A landscape with many peaks, sampled at points; each row gives a point and its height.
From any point a climber steps to the highest of the 2 points nearest to it. It stops when none of these is higher. Distance is the straight distance between rows; heights are no part of it.
k540: 141; 124; 127; 88; 173; 126; 175; 110; 80; 78; 134; 157; 112; 148; 155; 90; 133; 106; 110; 143; 114; 177; 97; 144  (h 369)
k907: 136; 92; 122; 140; 139; 127; 150; 131; 123; 106; 126; 130; 174; 157; 158; 93; 152; 108; 114; 129; 118; 149; 182; 89  (h 144)
k999: 156; 150; 109; 101; 143; 135; 107; 147; 125; 112; 150; 107; 75; 70; 93; 176; 125; 134; 148; 170; 133; 146; 84; 137  (h 184)
k248: 137; 45; 129; 147; 144; 152; 143; 101; 153; 112; 122; 146; 130; 170; 153; 107; 141; 157; 86; 102; 117; 141; 168; 123  (h 191)
k243: 95; 184; 138; 136; 89; 142; 85; 136; 147; 143; 112; 102; 108; 118; 68; 196; 118; 111; 162; 138; 141; 91; 126; 129  (h 501)
k953: 71; 173; 126; 109; 73; 143; 111; 129; 140; 170; 102; 98; 110; 158; 92; 199; 128; 67; 117; 150; 100; 80; 157; 131  (h 351)
k937: 172; 144; 129; 84; 165; 135; 119; 118; 101; 79; 148; 105; 60; 80; 104; 173; 119; 133; 145; 176; 153; 177; 59; 143  (h 210)
k331: 206; 142; 78; 151; 179; 192; 152; 126; 128; 104; 158; 113; 74; 80; 166; 160; 131; 134; 135; 165; 135; 222; 136; 160  (h 201)
k441: 155; 109; 102; 172; 151; 122; 99; 165; 179; 135; 147; 114; 192; 98; 127; 97; 150; 149; 166; 119; 126; 130; 138; 93  (h 93)
k499: 160; 76; 164; 87; 164; 118; 139; 132; 143; 79; 128; 94; 204; 109; 118; 114; 149; 163; 140; 79; 147; 129; 133; 74  (h 364)
k715: 67; 172; 114; 124; 58; 111; 123; 131; 71; 193; 85; 137; 143; 196; 130; 135; 113; 83; 132; 126; 136; 100; 151; 137  (h 500)
k98: 132; 61; 124; 102; 123; 130; 128; 162; 210; 128; 134; 122; 182; 114; 127; 116; 139; 185; 101; 73; 101; 96; 136; 103  (h 812)
k89: 70; 169; 190; 148; 95; 93; 128; 108; 88; 151; 104; 143; 111; 133; 105; 129; 102; 166; 157; 95; 189; 95; 88; 147  (h 808)
k419: 150; 111; 152; 108; 168; 102; 149; 149; 118; 81; 128; 127; 198; 117; 127; 71; 150; 156; 153; 95; 151; 140; 120; 86  (h 484)
k958: 146; 133; 140; 168; 131; 154; 120; 81; 132; 149; 152; 121; 77; 141; 153; 178; 110; 95; 121; 167; 128; 135; 157; 148  (h 658)
k547: 118; 201; 157; 101; 128; 89; 123; 146; 97; 98; 107; 103; 162; 84; 81; 139; 141; 127; 166; 120; 165; 126; 85; 106  (h 648)
k913: 162; 147; 85; 179; 136; 166; 150; 117; 126; 162; 162; 150; 50; 126; 197; 146; 103; 100; 113; 175; 109; 163; 151; 173  (h 492)
k867: 142; 57; 129; 165; 141; 121; 132; 147; 157; 122; 121; 115; 200; 152; 142; 98; 157; 120; 128; 103; 146; 135; 206; 59  (h 236)
k483: 70; 147; 131; 142; 62; 143; 106; 125; 131; 194; 116; 126; 105; 171; 118; 174; 112; 85; 110; 144; 109; 75; 170; 133  (h 386)
k831: 162; 109; 105; 149; 138; 135; 92; 146; 187; 145; 143; 98; 162; 98; 128; 139; 152; 141; 147; 133; 102; 120; 158; 104  (h 148)
k992: 60; 195; 167; 108; 75; 108; 133; 119; 93; 147; 70; 126; 137; 165; 85; 170; 112; 106; 144; 114; 158; 92; 98; 139  (h 570)
k520: 157; 117; 65; 205; 136; 149; 132; 144; 165; 161; 162; 156; 144; 146; 195; 88; 145; 104; 139; 150; 101; 163; 187; 129  (h 551)
k395: 146; 118; 110; 108; 145; 138; 110; 137; 179; 125; 147; 122; 103; 91; 110; 136; 126; 167; 123; 130; 101; 102; 95; 140  (h 409)
k25: 119; 153; 158; 153; 114; 144; 76; 130; 176; 138; 134; 110; 106; 96; 76; 183; 116; 136; 160; 138; 148; 89; 134; 120  (h 444)
k110: 121; 122; 125; 117; 119; 128; 104; 157; 192; 147; 136; 122; 135; 80; 102; 131; 130; 177; 119; 107; 100; 84; 99; 124  (h 471)
k95: 133; 177; 111; 156; 116; 124; 84; 134; 116; 141; 144; 119; 94; 104; 108; 152; 117; 104; 166; 165; 141; 129; 122; 141  (h 140)
k744: 108; 90; 134; 129; 107; 119; 119; 162; 194; 142; 121; 147; 156; 100; 111; 110; 129; 188; 105; 89; 98; 80; 120; 118  (h 562)
k386: 135; 122; 97; 152; 130; 184; 186; 115; 140; 155; 134; 154; 96; 158; 200; 132; 112; 91; 52; 152; 71; 144; 174; 166  (h 374)
k741: 61; 114; 184; 130; 100; 86; 154; 146; 117; 135; 89; 159; 150; 126; 109; 92; 121; 169; 110; 69; 156; 97; 120; 105  (h 622)
k73: 153; 116; 112; 83; 135; 132; 117; 132; 169; 115; 142; 94; 172; 100; 117; 151; 149; 129; 114; 124; 94; 113; 146; 99  (h 218)
k237: 68; 204; 133; 111; 77; 129; 109; 137; 129; 154; 82; 124; 111; 138; 72; 199; 114; 109; 157; 124; 142; 86; 106; 138  (h 536)
k806: 148; 112; 165; 63; 170; 129; 144; 91; 97; 66; 122; 125; 96; 121; 115; 145; 121; 134; 99; 139; 118; 147; 67; 144  (h 275)
k252: 99; 146; 179; 173; 107; 102; 108; 97; 65; 159; 134; 142; 105; 149; 126; 119; 91; 151; 170; 107; 209; 104; 96; 137  (h 687)
k708: 189; 99; 129; 73; 170; 161; 133; 80; 154; 77; 146; 67; 153; 107; 138; 169; 157; 140; 113; 105; 128; 170; 144; 115  (h 181)
k154: 120; 94; 127; 138; 125; 157; 169; 100; 132; 135; 124; 149; 107; 169; 178; 126; 122; 98; 58; 144; 79; 136; 176; 144  (h 324)
k77: 156; 142; 77; 176; 143; 142; 128; 127; 110; 147; 168; 166; 69; 131; 180; 104; 110; 114; 141; 165; 119; 168; 131; 173  (h 430)
k103: 150; 159; 94; 160; 148; 107; 129; 146; 94; 118; 150; 133; 146; 125; 152; 86; 149; 85; 170; 161; 135; 167; 145; 115  (h 368)
k486: 117; 133; 106; 154; 119; 105; 112; 175; 145; 143; 118; 132; 194; 116; 116; 84; 151; 128; 163; 120; 127; 119; 154; 95  (h 53)
k914: 135; 164; 144; 96; 150; 88; 140; 162; 98; 84; 124; 113; 188; 90; 107; 89; 146; 138; 166; 105; 143; 137; 91; 102  (h 584)
k804: 160; 130; 145; 76; 174; 130; 148; 94; 81; 65; 132; 118; 65; 108; 117; 156; 114; 118; 116; 167; 142; 182; 59; 152  (h 239)
k351: 77; 144; 174; 123; 100; 95; 132; 124; 100; 135; 98; 148; 125; 131; 106; 113; 105; 150; 121; 101; 155; 94; 99; 139  (h 714)
k364: 121; 173; 96; 101; 111; 135; 105; 158; 139; 143; 131; 115; 62; 81; 81; 165; 125; 130; 135; 162; 112; 109; 83; 155  (h 165)
k112: 126; 139; 144; 175; 113; 116; 100; 94; 72; 162; 158; 146; 96; 155; 145; 110; 98; 128; 159; 138; 179; 123; 115; 146  (h 573)
k463: 156; 146; 84; 152; 148; 170; 178; 123; 133; 132; 145; 140; 88; 130; 189; 142; 122; 87; 85; 163; 87; 169; 163; 156  (h 424)
k896: 156; 124; 139; 85; 157; 138; 109; 129; 179; 111; 146; 117; 100; 62; 93; 158; 118; 193; 125; 112; 116; 110; 61; 143  (h 357)
k156: 112; 134; 156; 83; 138; 107; 165; 113; 61; 100; 108; 135; 125; 162; 140; 96; 125; 70; 106; 149; 108; 159; 100; 138  (h 420)
k911: 79; 113; 177; 81; 108; 94; 164; 149; 124; 106; 94; 147; 172; 121; 105; 93; 131; 167; 90; 75; 121; 96; 103; 94  (h 554)
k159: 114; 136; 148; 80; 102; 113; 124; 137; 132; 113; 113; 102; 173; 110; 95; 155; 141; 105; 109; 125; 100; 100; 135; 91  (h 277)
k460: 137; 104; 74; 181; 131; 129; 120; 167; 166; 151; 155; 169; 152; 150; 163; 57; 142; 138; 142; 130; 100; 137; 150; 135  (h 394)
k525: 83; 148; 143; 99; 83; 123; 120; 136; 133; 140; 98; 112; 143; 137; 96; 158; 130; 101; 102; 134; 97; 83; 149; 111  (h 314)
k561: 83; 172; 165; 114; 99; 81; 152; 127; 38; 132; 82; 119; 161; 173; 115; 102; 121; 85; 147; 122; 167; 117; 115; 131  (h 489)
k74: 128; 166; 115; 162; 126; 94; 126; 150; 75; 131; 133; 126; 176; 146; 136; 75; 147; 80; 174; 144; 148; 141; 160; 101  (h 436)
k267: 179; 71; 145; 85; 175; 142; 124; 90; 150; 76; 132; 81; 173; 114; 123; 147; 158; 162; 126; 87; 138; 146; 140; 100  (h 253)
k7: 128; 99; 169; 182; 142; 125; 87; 97; 146; 141; 138; 153; 74; 111; 111; 131; 87; 191; 144; 117; 169; 94; 84; 162  (h 320)
k512: 134; 123; 89; 193; 112; 124; 125; 137; 115; 169; 147; 147; 153; 161; 176; 86; 133; 91; 140; 148; 120; 144; 192; 115  (h 852)
k424: 187; 108; 124; 48; 168; 169; 153; 83; 153; 83; 150; 69; 120; 93; 137; 203; 147; 127; 90; 117; 100; 162; 132; 133  (h 129)
k890: 130; 131; 141; 157; 122; 130; 112; 90; 81; 156; 154; 147; 78; 155; 159; 138; 95; 98; 131; 161; 145; 135; 120; 155  (h 510)
k35: 143; 48; 118; 126; 140; 143; 131; 145; 188; 115; 125; 115; 190; 144; 141; 105; 160; 155; 101; 87; 112; 127; 173; 85  (h 448)
k888: 182; 120; 73; 107; 165; 154; 114; 141; 172; 123; 161; 113; 99; 87; 133; 139; 149; 151; 130; 143; 104; 153; 106; 142  (h 336)
k54: 107; 193; 81; 125; 88; 123; 106; 151; 111; 162; 121; 125; 83; 118; 95; 149; 119; 106; 144; 160; 121; 114; 107; 162  (h 155)
k870: 135; 66; 114; 125; 139; 168; 162; 101; 162; 115; 124; 141; 111; 166; 166; 128; 143; 138; 53; 121; 79; 135; 169; 136  (h 262)
k427: 71; 197; 137; 118; 70; 103; 131; 129; 76; 174; 67; 121; 159; 180; 107; 169; 120; 86; 161; 122; 169; 97; 131; 132  (h 537)
k734: 152; 97; 77; 126; 143; 148; 134; 156; 177; 115; 154; 143; 151; 139; 157; 87; 159; 134; 124; 129; 82; 143; 141; 127  (h 288)
k473: 200; 118; 63; 122; 184; 178; 130; 135; 162; 104; 166; 100; 106; 87; 156; 139; 155; 148; 144; 138; 116; 200; 124; 144  (h 268)
k242: 149; 100; 101; 114; 153; 148; 157; 133; 133; 99; 142; 145; 161; 150; 173; 96; 159; 110; 93; 132; 86; 165; 163; 118  (h 209)
k313: 83; 153; 172; 82; 120; 88; 164; 124; 45; 106; 85; 121; 150; 167; 118; 92; 118; 75; 120; 135; 137; 130; 100; 133  (h 459)
k37: 109; 84; 187; 152; 132; 110; 116; 90; 114; 131; 125; 161; 80; 137; 119; 115; 84; 187; 119; 109; 165; 99; 88; 154  (h 274)
k452: 123; 14; 142; 151; 137; 139; 137; 115; 164; 120; 118; 165; 117; 164; 137; 85; 116; 181; 86; 75; 148; 120; 146; 132  (h 176)
k312: 144; 117; 155; 58; 151; 120; 131; 114; 132; 82; 130; 130; 100; 89; 99; 145; 114; 168; 105; 112; 117; 111; 62; 141  (h 315)
k947: 86; 217; 154; 109; 93; 94; 129; 132; 92; 129; 74; 118; 158; 124; 79; 154; 133; 121; 164; 113; 165; 117; 93; 122  (h 604)
k92: 79; 129; 123; 143; 62; 122; 124; 128; 95; 196; 113; 139; 134; 187; 147; 118; 117; 83; 107; 135; 118; 97; 178; 127  (h 447)
k378: 162; 166; 67; 169; 149; 126; 135; 155; 102; 132; 160; 153; 103; 117; 168; 87; 136; 96; 166; 171; 126; 194; 134; 145  (h 377)
k613: 128; 128; 161; 185; 129; 131; 73; 112; 163; 148; 140; 133; 92; 100; 92; 150; 97; 168; 163; 127; 168; 101; 109; 145  (h 371)
k491: 120; 48; 160; 147; 150; 118; 134; 103; 136; 117; 124; 176; 98; 147; 132; 82; 100; 200; 112; 89; 153; 108; 107; 144  (h 230)
k162: 111; 120; 117; 173; 100; 102; 131; 140; 97; 155; 131; 141; 179; 164; 157; 81; 138; 84; 147; 137; 140; 133; 200; 90  (h 578)

Call two points neighbours if one is among the 2 nearest of the other. Go from one point of each pair to the other, from neighbour to neighbour, staying as high as possible. Name the lowest point that can't be avoided.
k98 and k958 => k452
k512 and k913 => k103
k98 and k547 => k806
k958 and k89 => k890

Where does a climber stop that starts at each point below?
k999 => k98
k424 => k547
k242 => k512
k331 => k98
k708 => k547
